Each row is a point on a landscape with many peaks, with its height.
A climber steps from a point to the highest of its 2 nearest points, and stops where none of them is higher. Distance is the straight distance between rows; heights are no part of it.
Q528: [-11  -5 -19  19  -8  -5   7  -9  -3   2  14 -14  -7  34   8 -19 -10  35
  -7 -20]  h=673
Q894: [ 32  20  11   4 -60  -4 -12 -13  33 -23 -12 -41 -16  36 -25  14   0  42
  -3  13]  h=214
Q270: [-21 -20  10   3   8   9   1  83   0   4 -15  16   8 -37 -25   7 -12   4
 -60 -37]  h=160
Q19: [ -9 -20 -31   9   5   9 -23 -50   0  35 -46  -7  17  -8  13 -31  11   8
  35   9]  h=339
Q589: [  2  39 -13 -11  35 -12  24 -14  18 -22  23  -5 -16  12  -5  -5   2  -3
  16  15]  h=410
Q318: [  6  18  18  -4  -9   8  46  37 -27 -24  17  20 -19   3  -8  43  14 -23
 -20 -11]  h=623
Q30: [  2  12  24   1  17  35   4   3  10 -15  -6  38 -11 -25   6  45  15 -53
   2  15]  h=308
Q978: [-12  -6 -27  -3  26   6   4 -20   1  16 -27  14   9 -14  16   4  10 -19
  19  14]  h=493
Q546: [  6  36 -18   3  -6  25   7 -21  41 -21 -16  -9 -28  34  -3  22  14   0
   4   0]  h=425
Q142: [-23  -9 -50 -13  16  31   6 -14  -2  33 -41  15  17  -1  18  24  12 -17
   2  -9]  h=533
Q123: [ -1   2 -32 -23  29 -22 -13 -17  42 -13   2  -7  20   0   0  -2 -38  17
  10  41]  h=288
Q139: [-12 -19 -22 -26  24 -28  -2  13  20   0   6   7  36 -22   1   5 -44  12
  -3  35]  h=319
Q660: [ 17 -10  35   0  24 -26 -11  15  -7   0  11  28  13 -39   0 -12   3 -37
  22  25]  h=343
Q886: [-26  32   6  -3  57  45  19 -31 -22   3  51  15 -15 -13  14  -8  33 -26
  25 -18]  h=277
Q239: [ 35 -22  69 -15 -20 -31 -24  27 -46   3   1  13  22 -63 -24   0  20 -36
  11   3]  h=87
Q586: [-26 -32  -7  -2   1   8  -1  72   0  12   7  11  32 -34 -16  10 -42  26
 -68 -36]  h=181
Q734: [ 16   3  41  10 -38  32   1  -5 -28 -19 -16  23 -16 -10   2  49  32 -36
   8   6]  h=283
Q750: [ 40 -13  35 -17  10 -37 -33 -11 -18   2   7  14  28 -46  -7 -15  12 -33
  45  33]  h=313
Q191: [ -9  -1 -11 -17  28   9   0   0  27  -3 -24  24   7 -15   7  32  -9 -33
   2  20]  h=463
Q406: [ 16  18  18  -5 -19 -10  49  25 -52 -20  24  11  -6  -8 -12  21  24  -3
   4   4]  h=536
Q733: [-14  32   6   2  50  34  29   3 -15  -4  44  28 -13 -10  11  13  29 -40
   1 -16]  h=247
Q119: [ -7 -27  -1   5  29 -11 -16 -25 -22  34  -9  11  25 -38  19 -42   9 -20
  46  15]  h=331
Q21: [-27  10 -21   5  27  -2  12  -7   0   8  31 -12 -23  38  21 -37  -6  15
  -6 -33]  h=590
Q156: [  2  18 -12  -6  17 -24  13  -2  18 -24  39 -11 -10  26  -4 -15 -26  22
   0  12]  h=462
Q436: [-19 -18 -39   2 -12  37   4  -4   3  20 -50  16   2  21  19  38   9 -11
 -16 -19]  h=556
Q20: [-21  16 -25 -11  27  11  25  28  -7   2  35   7 -15  39  18  11   1  -9
 -34 -37]  h=638
Q221: [-12  -3 -21  29  -1   7 -32 -24  51  -1  36 -30  -2  31  15 -38 -53  47
 -16 -11]  h=387
Q507: [  1  20 -28 -28  -2 -20  47  25 -16 -21  30  -5   5  17  -9  24 -11  31
 -14   1]  h=144
Q24: [ 32  18  22  -3 -26  11 -31 -33  34 -33 -29  -3 -25   9  -4  33  11 -28
  19  29]  h=628
Q840: [  2 -28  48  21  -4  33 -19  24 -21  22 -35  36  14 -63  -8  12  27 -43
  -3  -4]  h=117
Q62: [ 10   8 -13   7   9   5 -26 -55  15  16 -30 -14   6 -11   1 -26  21   1
  47  27]  h=364
Q994: [ -2  13   0 -18   9   4  22  28  20 -27   7  15 -17  20   3  45 -13 -20
 -25   0]  h=344
Q884: [ -7  24  11  27  32  27   5 -11  19 -19  23  22 -35  24  22   4  10 -42
   4 -15]  h=359
Q110: [-16 -38 -20   7 -15  -7   7   2 -41  32 -20   3  26  -1  12 -19   2  21
   0  -9]  h=440
Q31: [ 15  24 -17 -17 -29 -16  30   3  -1 -32   6 -20  -7  22 -19  23  -3  35
  -4  16]  h=174
Q366: [-26   0  -9   5  21   4  16 -31 -39  24  12 -15 -12   6  16 -53  16  14
  26 -25]  h=429
Q923: [ 24  -8   5  -5  11 -21 -24 -34 -20  15  -9   3  20 -36   2 -29  22 -12
  54  30]  h=299
Q803: [ 19  43   7  18 -10   9   3 -32  40 -13  -5 -24 -32  26 -13  -6  23   5
  13   5]  h=460
Q645: [  4 -14  41   5  45 -27 -15  44  11  14  12  28  12 -52  -9 -30 -12 -42
   8  17]  h=386
Q874: [ 25   3  -3   5 -26 -22 -26 -30  20   0 -17 -27   6  18 -14 -27   6  32
  21  16]  h=643
Q246: [-11 -15  23   3  11  15   7  69 -15   9 -33  25   9 -58 -28   6   7 -18
 -35 -27]  h=143
Q342: [ 10  25   5  25 -19  27  -8 -58   1  21 -20 -30  -9   5 -12 -29  46  11
  35  -3]  h=424
Q48: [ -2  23  20 -17  24  14  22  31  20 -31   4  26 -18  -9  -3  48  -1 -49
 -15  13]  h=324
Q832: [  2 -50  -4   6 -48 -21  -9  10 -40  21 -21  -1  34  -1   6  -6 -13  35
  -7  -1]  h=412
Q829: [-12  15   8  36  21  31  -8 -35  15   0  11   6 -34  22  22 -28  21 -27
  16 -22]  h=327
Q525: [ -9  -6   5  -5  22 -25  17  33   6 -14  32  13   2   4   3  -2 -29  -3
 -21   4]  h=537
Q56: [  4 -42  29  -3 -41 -19 -12  41 -34  12 -32   8  18 -31  -9  16  -7   0
 -19   3]  h=59
Q959: [-40  -9 -47 -16  25   0   4 -25 -11  28  11 -27   3  19  22 -43 -16  46
  -1 -28]  h=286
Q149: [ 50  16  13  -7 -39 -20 -49 -47  31  -2 -30 -29   9   5 -21 -13  25  11
  30  16]  h=692
Q315: [ 18 -44  -5   7 -48 -32 -30  -5 -23   6   3 -13  35   3   4 -16 -28  50
   1  13]  h=395
Q967: [ 23 -44  52  -5 -35 -30 -27  36 -47  21 -20  16  25 -48 -13  -9  11 -20
  -2  -5]  h=72
Q882: [ 23  11  49   1  22 -24 -11  16  26 -39  26  21 -23  -1  -1   7 -16 -52
   3  31]  h=434
Q497: [ 44  16  22   8 -63 -17  -7 -12  -6 -20 -10 -30 -16  33 -24   3  21  28
  10   4]  h=230
Q958: [ 14  12 -13  15 -16  32 -18 -55  15  11 -47  -8   0   0  -1   2  34   1
  34   9]  h=388
Q378: [  3  -2  35   6  29 -31   2  36  13 -17  28  22  -8 -10   1 -12 -24 -33
  -9  14]  h=477
Q229: [-24  -5 -22 -24  29  13  10  56  13  16  -6  17  18 -11  -3  29 -10 -13
 -55 -26]  h=539
Q921: [-16  44 -48 -30  50  23  15 -39  15   9   3 -18 -14  12   2  -6  23   3
  17 -12]  h=187
Q143: [  5  12  -1  -6 -12 -11  15  22  20 -44  24  -4 -21  35  -3  31 -30   9
 -24   7]  h=370
Q427: [  3  25 -13  18 -19   8  11 -28  15   4 -11 -30 -17  27 -12 -15  22  26
  11  -8]  h=491
Q957: [ 30  42  30  24 -18   0 -18 -42  39   7   1 -37 -20  13 -18 -37  38   4
  27   7]  h=515
Q281: [  2 -28  38  -6  23 -34 -24  52  19   0  -4  16  18 -48 -15 -13 -29 -19
 -17  22]  h=437
Q774: [ 24  14  46  15  -1  -3  -7  -2   5 -32  15  21 -26  -1   4  14  11 -41
  10  13]  h=407
Q108: [-24   8  -7  17   6   4  25 -22 -32  13  22 -27 -28  36  14 -56  13  32
   5 -41]  h=503
Q555: [-21  27  -9   4  25  45  23 -45 -30  12  21  -2 -17   3  12 -14  41  -5
  24 -25]  h=320
Q265: [ 14   5  28  -9 -42   7 -21  -4  21 -44 -34  -5 -38  16  -4  60   2 -32
   1  25]  h=608
Q248: [-24 -34 -27  -8  -6   1  -4  39   3  18  14   4  42 -21   4  13 -56  29
 -43 -13]  h=205
Q551: [-21 -20   6  15   6 -25  23  17 -39  13  42  -5  -5  17  14 -48 -11  25
  -7 -25]  h=71
Q710: [-10  26 -11  14   4  48  14 -60 -27  19  -8 -19 -10  -4  -2 -21  49  12
  38 -15]  h=369
Q268: [ 32 -12  45   6 -63   3  -8   1 -47 -20 -17   2 -17   3  -2  33  28 -23
   4  -3]  h=269
Q781: [ 12 -38  27  -8 -67 -19 -20  19 -29  -8 -29  -6   3   1  -5  35  -6   6
 -15  10]  h=49
Q381: [ -9 -30  21 -11  16 -27 -23  48  31 -12  21   8  24 -33 -12   2 -64  -2
 -35  29]  h=494
Q376: [  0 -24  34   6  10  19 -14  48 -19  17 -45  27  19 -83 -29   3  16 -26
 -15  -7]  h=128
Q183: [-29  -7 -33 -13  25   8  15  42  -3  21  20  11  11  22  18  10 -13  -5
 -47 -38]  h=588
Q559: [ -8 -17  -6 -12  10 -14  -8  35  28 -15  37   2  24 -12  -1  17 -71  13
 -40  17]  h=547
Q279: [-13 -26 -30 -10  18 -28 -10  -7   2  13   7  -8  31 -11   8 -26 -36  31
   9  20]  h=352
Q575: [-38 -28 -62 -23  20  12   2  -4 -20  47 -15  -1  32   9  23  -4 -10  15
 -19 -27]  h=238
Q725: [ -6  13 -11  32 -38  24   8 -23  15  16 -13 -41 -22  54  -7 -23  19  42
  -6 -29]  h=553
Q614: [ 23  32  18  12 -13 -25 -15 -34  28  10  10 -44  -5  16 -18 -51  17  32
  27  13]  h=578
Q704: [-11  28 -41 -17  32   2   3 -37  30   9 -13 -22  -3  11  -2 -14   4  20
  19   8]  h=213
Q32: [ -1 -25   0 -12 -45   0   9  19 -19  -7 -32   2   4   1  -2  45 -10   9
 -19   7]  h=42
Q983: [-34 -38 -40  -4   1   9  -2  21  -9  36  -8   7  37  -1  20   5 -28  23
 -32 -23]  h=224
Q212: [ 23 -18  75   6   2   0 -38  33 -20   6  -4  28  11 -74 -19  -3  21 -51
   6   6]  h=104
Q597: [  0  12 -15  12  -8  10   5  -3  29 -22   4   0 -24  42   4  15 -11   7
 -12  -7]  h=399
Q901: [-12 -11 -12   1  -7 -26  35  30 -35   1  49  -2   9  17   4 -15 -27  39
 -26 -22]  h=92
Q100: [ -9   0 -28   5  14  -9 -12 -13  36 -11  33 -16   7  23   5 -18 -48  36
 -13   5]  h=418
Q27: [-29 -15 -44  -2  20   3 -13 -42   8  30 -20 -18   7   8  17 -33  -5  28
  18  -9]  h=316
Q630: [ 40  20  13   0 -16  -5 -43 -45  33 -16 -27  -7  -7  -4 -13   3  20 -16
  35  31]  h=654
Q823: [-13  22  -8 -14  20   7  43  46 -13  -7  28  20  -9  15   1  28   6 -27
 -34 -28]  h=716
Q452: [-23 -26   2  14  29  -3  -5 -23 -34  37   7   3   3 -17  26 -59   7  -8
  33  -9]  h=368
Q8: [  1 -11 -15   7 -41  35   4  -5   6  -7 -53   2 -18  26   8  49  13  -5
  -6  -8]  h=574
Q9: [ 34   8  29  20 -50  -5  -3 -12 -27 -19  -3  -2 -15  17  -5   2  29  -2
  15  -3]  h=250
Q489: [ 25  38 -12 -15 -41  -1  18 -15  26 -28 -15 -38 -14  25 -33  31  15  36
   8  22]  h=197
Q860: [ -7   9   4   2   3 -11  50  21 -48   1  27   9  -4   6   0  -9  14   0
  -3 -17]  h=441
Q372: [ 15  35  26  17   9  21  18  -2  17 -37  22  23 -40  15   8  28  13 -43
   0   2]  h=383
Q67: [-17  -1 -31 -23  24 -12  12  25  18 -11  45   0  18  12   4   9 -48  19
 -31   2]  h=612
Q569: [ 22 -17  67  18 -13   2 -27  17 -14  -4  -1  26  -5 -32   3  11  16 -57
   2   3]  h=91
Q317: [  1   0  16  19  -8  40   6  -3  -9  -3 -20  28 -11  -6  13  35  25 -39
   4  -3]  h=296
Q345: [ -7  -6 -12   3   1  -6  27  -3 -40  16   1   5   7   0   5 -12  12   6
  12  -7]  h=500
Q518: [-30   0 -62 -29  32   8  -1 -10   5  22   8 -13  14  24  21  -4 -16  22
 -16 -23]  h=258
Q853: [  1  25 -21 -10  27 -22 -12 -42  42   4   0 -36   5   3 -12 -39 -10  32
  26  29]  h=242
Q566: [ -2  -9  -3 -10 -21 -22  37  46 -30 -12  26   2   8   4  -7  17 -20  24
 -26  -4]  h=115
Q138: [  5 -26 -18   3 -17 -30 -23 -13   3   1  16 -20  29   1   2 -23 -43  50
   4  20]  h=377
Q115: [-13  -7 -19 -26  25   6   6  33  20   6 -23  23  18 -18  -2  41 -16 -21
 -28   8]  h=496
Q613: [-19  -5 -25  26 -28  13   9 -16  -9  13   8 -31 -15  50   5 -31   1  53
 -13 -45]  h=610
Q965: [ 22  -1  15  10 -56  29 -12 -20   3 -20 -44  -2 -29  20  -1  47  20 -14
   5   7]  h=589
Q359: [ 16  13 -12 -15  31 -32 -23 -31  37 -10  -1  -8  11  -7  -4 -26 -18   4
  32  43]  h=267

For each start below, name the point where the climber stops.
Q901 => Q528
Q829 => Q67
Q840 => Q342
Q704 => Q345
Q575 => Q342
Q978 => Q149
Q597 => Q528
Q9 => Q528
Q923 => Q528
Q733 => Q67
Q750 => Q67
